Each row is a point on a tangle of strands that fork and nearly touch. The rows are in no order.
Two points are linked if the straight distance between their rows is under 84.1.
Q929: [ 14  -5  12  -3 -21  -6  32  25   2  15  -3   6 -27 -21  29   6  41 -22
  21  24   8]
Q549: [ -7   6   2  25 -15 -19   4  -4   2   1  13 -11   6 -32 -20 -18  37 -24
   6  44  -5]
Q149: [-15 -18  -5 -37  17  40 -52 -10  42 -33  17  -5  29   6 -19 -41   8  24
  18 -52  13]
Q247: [ 11 -28  34 -12  10 -16  23  19  19 -18 -36   3   3 -21 -21  -7  12   4
   4 -45 -24]
Q626: [ 30   0  29  -4 -14  -6 -29 -30  26 -26   9   6  32  24 -39 -42  -3  46
  14  -6  16]
Q458: [ 33 -23  10   3  -7 -21   9   8  33 -15  -3 -22  14  21  14 -24  27 -30
 -14 -46   6]
Q213: [ 27 -24  21   0  21  -7  19  10  17  -2   7  16 -18 -14 -35  10  -1  -9
  15 -22  -8]
Q681: [  5  -8  34 -11   4 -33  51  10  -4   5 -31   9 -28   9  28  61 -21  11
  19 -16  -6]
Q20: [ 14  14  17  11 -29 -15  18  -2 -16   2 -22 -11   0 -18  -9 -24  25 -28
   0 -30 -39]
Q443: [ 14  27 -48 -16  21 -14 -30 -44  35 -36  20   3  -1   9 -28 -17  -1  -7
 -14 -25  16]
Q599: [-35 -25  -2 -43   4  23 -67 -10  32 -42  25 -28  36  23 -50 -57   7  15
  33 -14   3]
Q251: [ -7  14 -27  30  27  -1 -30  -2  38  17   7  21 -15  10  17  51 -33 -19
  -8  11   5]
Q5: [  7  -3 -26  -9 -17  -3  23  -9 -18  25   4  22  -6  -5  71  44  30 -13
  21   3 -25]
Q12: [-55  13 -30  31   5 -19 -61  -7 -15  25  -1 -19  -6  33 -15  -7   7 -41
 -18  24   1]
Q293: [ 31  34  -1   9 -41  23 -21   3   3   5 -11   7  -1  10 -12  29   7 -30
  -3  -3 -38]
Q236: [  0 -21  12  17   4 -17   5  27 -14  32  14 -24 -36  16  17  -7   3 -28
 -19  -8  10]
Q656: [-30  43 -17  14   9  -4 -29   0  39  26  -4  20  -4  22  49  29 -43 -16
  -6  28  22]
Q981: [ 18 -36  -5 -33  -9  -8  62   0 -26  14 -16   9 -25  11   8  27  12  20
  20  -3  23]
Q10: [ -4 -20   4 -39 -11  18  57  18 -41   9 -50 -10 -37 -20 -35  35  18   1
  10  26  -8]
Q210: [  4   5  -5  -2   3 -33 -30 -16  15 -19 -26 -27  12  35 -30 -25  -4  -8
 -39 -55 -17]
Q248: [ -8  -6   8   0  32  28   8  17 -31 -30   3   4  -1 -33 -34 -35 -18  28
   9 -22  40]
Q906: [  9  -4 -25  -8 -14  -9  22 -38   7  19  29  18  17  15  78  31 -25  18
  -4  12   1]
Q97: [-29  -6 -48  20  17   0   6   5 -42  35  -7 -15 -13 -24  -4   6  12 -46
 -25 -20 -33]
Q516: [  8 -31  22  -6   6 -16  25  37  -8   5  11 -43 -12  12 -10 -34  31 -46
 -20   6  22]
Q806: [ 42 -29   4   0  -2 -31  30  11  26  -5  -3   5   1  22  30  13  10 -10
   2 -35  20]
Q438: [  3 -11  35   6  -7   4  18  21  -9  53  12 -16 -11 -14 -41   4  11 -25
  10  45 -41]
Q162: [ -2   8  37 -22  -3 -10  48  -4 -17  13  13  10 -39   6  46  29 -27  26
  24  -5 -14]
Q232: [ 29 -50 -13 -18  12   0  40  -6 -37  34  33  -6   6  15 -25 -21   9   9
   8  -2  33]
Q745: [-18  28  13  44  -6 -34  -4   6  20  14 -52  23  -1  -6  -4  32 -10 -25
  15 -19 -25]
Q123: [ -7  -6  29   0  24   5 -39  -6  36 -48  33  -5   2 -10 -67 -32  -7 -14
  14   6 -18]
Q898: [-13  21  13  12   1 -43  24   3  -4  15 -35  27  -6  -2  32  66 -22  -9
  20 -20 -20]
Q195: [  1 -35  16  -6   2 -20   8  -9  24 -21 -29 -10  32  -4 -26 -23  13  27
 -10 -60 -13]
Q175: [ 26 -26 -11   0   3  10   7  -7 -20  -7  31 -12  18  19 -38 -25  -1 -12
  -3 -20  30]
Q695: [ 13   2  32  18  29   6 -26  -4  31 -32  22  11 -20 -11 -29 -16 -23  17
  10   2  14]
Q164: [-24  29 -11  31 -10 -22 -44  14  -3  20 -23 -17  -1  45  -8   7  -7 -22
 -27  -2  16]
Q390: [-29  52   3   8 -15  -2 -11 -12  17  21 -16  26  12  17  46  51 -51   3
   3  21 -11]
Q245: [ 16  24 -49   3   1  -3  -3 -34   4  -7   9   8   1  11  -2  11 -16   4
 -20 -21   4]
Q417: [ 14 -14  22   0 -17 -11   5  18   2   7  43 -45   1  20  -3 -38  37 -55
  -2  22   0]
Q562: [ 11  28   8 -14  -2  44  13   3  -9 -43  11  21  13  -3  13   1 -41  43
  23   7  49]
Q17: [  5  30  11  26 -46 -10 -49  10  19  26   0  -6   3  37   6  -8  32 -42
   6  32  -5]
Q764: [ 13 -16 -34  24  -6 -18   1  -2  -4  23 -17 -12  13  22  -3  32   6 -30
 -30 -11  -1]
Q977: [ 20  25   4   9 -16  45 -19  21  21 -15  35  14 -19  -5  19  13 -10   5
  10  38  24]
Q912: [-21 -16 -10  -1  34   8   4   7 -20  34  18  -1  -5  17  63  20 -60   9
 -22  12   2]
Q802: [-44 -10  16  -8  -5   9 -33   3  36 -46 -13 -28  26  -6 -33 -43  26  23
 -10  -8 -14]
Q377: [ -8  -6 -47  11   6  -4   1   4  -8  20   6 -21   5   2  -9  13  28 -79
 -19 -16 -11]
Q59: [  0   8 -33  -4   7  13 -19 -39  -6  25  21  21  11  11  76  14 -13  -2
   2  19 -34]
Q345: [ 13 -12  45  12 -19 -26  27  -6 -13  -2 -10  -7  15 -15 -54 -27  17  19
   0  10 -21]
Q659: [-19  -1  18   0  -7 -23  54 -19 -36  21   2  10 -10  -6  42  16 -34  58
   1  12  -8]
Q509: [  1  57 -21   8 -28  34 -37  -6  -5   5  -2  21 -18 -18  -5  35  -8 -13
   5  13 -42]
Q979: [ 11  -1 -15   9 -35 -11  19  -1   5   6  10  -6  21 -23  16  -6  56 -39
   4  30   8]
Q404: [-30   0 -35   0  32  23 -16   4 -16  27  -9   8   8  19  42  66 -49  -3
 -22  14 -18]
Q301: [  0   1  35   5   7  -3  15  27   9 -33 -17   7 -19 -58 -13 -16  25  13
  18  21  11]
Q187: [ 10  30  14  22 -25  19 -37  30   6   7  13  -8 -12   2   8  -7  19 -18
  -4  46  10]
Q18: [-16  -9 -19 -23   8   7 -36 -15   9 -50 -15 -16  45  16 -42 -48   4  56
 -16 -20  47]
Q668: [  2   4  -5   1   7  38   4  22 -20 -38  -7 -13   5 -27 -40 -24   5  -1
 -14  -1  20]
Q323: [-14  -3   0  21 -16  -1   5 -12 -24  13  32  -1  -9 -37   1 -28  26  16
  -1  51  -5]
Q239: [  4  -1   1  16  -4  21   0 -20 -18   9  33  21  -1  -8   3   5 -27  62
   5  47  10]
Q587: [ 15   7  -1 -32  -1  -1 -30 -24  33 -31 -16   2  44  39 -17 -38 -12  62
 -13 -35  34]
Q922: [ 10  -3  31  21 -21 -37  23   4 -29  26 -18 -18  -9   4 -25 -19  10  -1
 -17 -16 -28]
Q246: [-59  59 -11  -1 -16  -8  -4 -30  -8  26 -14  20  15  11  65  15 -63  -6
 -10   8 -21]
Q136: [  0  -1 -31 -40  38  12 -56 -35  39 -49  25  10   9   9 -43 -38  -2   8
  12 -35  19]
Q275: [  3 -26  34 -34  18  21  35  49  21 -32 -41   0 -21 -40  -8  -9  28   2
  18   7  18]
Q747: [  2  68 -27 -13   7  15 -54  11  28 -18 -15   5 -27  12  -2  11  -9 -23
 -26   5  15]
Q314: [  0 -54  13 -28  22   0  11  21   4 -27  15 -34  21   8 -14 -52  34  -9
  12 -34  42]
Q325: [ -3 -13  11   4 -19   3   9  29  -6  52 -15   5  -5  -4   4  18  29 -37
  13  30 -28]
Q863: [  0  15   7  -6  -2  28  19   4  -8 -21  24  29   2  -9  25  45 -39  44
  19  39  25]
Q748: [  4  40   1  11 -36 -18   9 -26   3  19   7   7  13  21  67   1 -20  17
 -11  10   5]
Q222: [ 11  28 -24  -7 -14  28 -10  -8   5 -54 -20   3  23 -13 -16 -17  12  22
  -9  -7  26]
Q376: [-33  -6  28  -2  -8  22 -31  25  56 -41 -20  -3  22 -18   5 -26  23  43
   0 -20  -4]
Q118: [-53  -2 -24  37  16 -16 -26   1 -33  43  -2 -10  -8  -4  -5 -14  11 -35
 -19   3 -16]
Q574: [-45  -7 -45  35  27 -14 -15   9 -19  33  -7  -8  -5  -2  32   5   7 -24
 -23   9  24]
Q316: [ 26  -1  46  -1 -25   5  -2 -16   1 -27   3  -3  27  -1 -41 -55  14  26
  18 -15 -14]
Q682: [ 42  30   9   9 -38  -3 -33  -1  34  -5 -11  -7  11  37  -1  -4  25 -38
  -9   0 -17]
Q85: [ 23 -17 -15   8   0 -34  10 -25   2 -19 -19  -7  27  16 -28  -3  -5   5
 -31 -52  -2]
Q666: [ 34  -2  -1  16 -11 -15   9  18  22  -6 -30  -1  10  31  26  43  -8 -17
 -11 -29   7]
Q67: [ 15 -52  -4 -19   0 -12  55   6 -30  44 -11 -18 -24  13 -13   2   9   7
 -15   5  14]
Q576: [-10 -16  -8 -24   5  16  52  23 -42  44 -28 -22 -31 -20 -39  10  12 -30
  -9  17 -30]
Q537: [ 22  15   4   4 -12  -7   7   7   2 -22 -11 -12 -13  -9  26 -22  22 -28
  -2 -50 -17]
Q500: [ -2  -5  18  16  36  -4  11   8  -6  -7  32   5 -28 -17  -8 -29 -23  29
  11  -5  40]
Q92: [ 17 -22 -23 -21 -15 -26  55 -10 -20  26 -11   8 -14   8  51  34  23   6
  11   2   0]
Q37: [ -5  74 -30 -22  23  29 -43  -7  16 -20  18   7 -32   4  -2   2 -41   8
 -28  17  21]
Q572: [-14 -19  32   1  11  -9 -10   9  29 -41   4 -22  28 -18 -55 -31  22  -9
   0  13 -14]
Q783: [-13  -3 -30   1  -2  -8  -4 -25 -28  38 -20  26  24  10  74  23  10 -18
  13   3 -46]
Q14: [-13 -14 -30 -14  29  15  14  -6 -11   2  13  14  -8   7  40  89 -42   2
  -6   0 -11]
Q815: [-25  19  35  10 -20 -17  20  -6 -19  35   0  12   6   5  77  11 -35  27
   5  35  -6]
Q567: [-10 -28 -20   3  18   4  23  -8 -12  23  14  19 -21 -38   0  27  -2   5
   9  21 -15]
Q969: [ -5  56  -4  -2  -1 -16 -62  10  32   6 -20   3  -9  50  -6   7 -10 -15
 -19  24  26]
Q302: [-16  14  31   9   1  19 -10  42  21 -49 -40   1   6 -49   5 -12  25  16
   2   1   4]
Q765: [ 27  -9   3  -2 -20  38  19  17  -3 -16  25  28   2 -11  16  31  10  25
  26  38  30]
Q826: [ -6 -29  -7  15  33  -1  -4   7 -21  45  30 -15 -29  16  38  -5 -19   2
 -27   3  -2]
Q474: [  7  31  -1 -15   1  42  -9  -9  -6 -59 -18  20  25 -23 -26 -24 -15  55
  17  -6  26]
Q206: [  2 -15  22 -42   8  19  50  25 -16 -11 -36  -1 -31 -32 -40  -1  22  -9
  21  -1   1]
Q719: [-17 -12  -8   4   2 -22  35  -4 -37  31 -22   8 -21 -28   7  18   3  33
  -1  16  -8]
Q375: [  2  32 -11   2 -14  26 -13 -28 -23   2  18  23 -19 -20   7  31 -25  17
  10   9 -58]
Q61: [ -6  -9  -7  -8  19  13   6 -21 -32  19  14  31 -18 -30  25  45 -10  13
  16  19 -60]
Q634: [ 20 -32  23   7   4  -3   8  -1  -4  26  37  -6 -17  -2 -44 -13  -2 -10
   9  17 -15]
Q271: [  7 -10 -14   8  28  -8   9  -9  21   5  14  27 -13  -1   7  63 -43   2
   4 -10  -6]
Q763: [ 28   6 -30   2 -22  14  -4 -34 -23  -5  24  -2  15  17 -37 -20   1  10
 -21  -6   1]
Q135: [  9 -47  19 -18  20  -4  -2  -5  16 -28  25  -9  39 -15 -33 -51  22  11
  32 -30  27]
Q506: [ -6  12  12  28  -1 -34 -20  15   6  -3 -39 -21   4  20  -9  -8  -1 -29
 -26 -41  -6]
Q58: [ -8  -8 -10   4   2  30  20  -8 -47  13  31  11  -9 -30  15 -28   5  53
   5  41  18]
Q857: [ -5 -41  19 -30  22  16 -30  -6   3 -30  34 -31  53   3 -50 -68   4  -2
  45 -16  19]

A fork is a point with three links. Follow the links from the first point to the second and name the forks in between, in order.
Q906 / Q572: Q659 > Q863
Q802 / Q325: Q863
Q37 / Q213: Q164
Q377 / Q323: Q118 > Q164
Q806 / Q765: Q118 > Q164 > Q863
Q67 / Q162: Q659
Q58 / Q377: Q164 > Q118

A fork is a point with three links, a tip a point with one. Leave the first point through the second and follow the links. Name the first fork or tip that comes.
Q458 / Q537: Q18
Q438 / Q634: Q164
Q506 / Q210: Q863
Q659 / Q815: Q314
Q67 / Q981: Q659
Q18 / Q587: Q118
Q668 / Q248: Q576
Q826 / Q912: Q246
Q246 / Q390: Q417

Follow the links from the first point to the second, and from the first to the third. Name the last point that the two ways share.
Q681 / Q314 / Q695: Q659
Q981 / Q58 / Q248: Q863
Q806 / Q747 / Q438: Q164
Q222 / Q375 / Q747: Q863
Q458 / Q977 / Q747: Q164
Q187 / Q149 / Q898: Q659
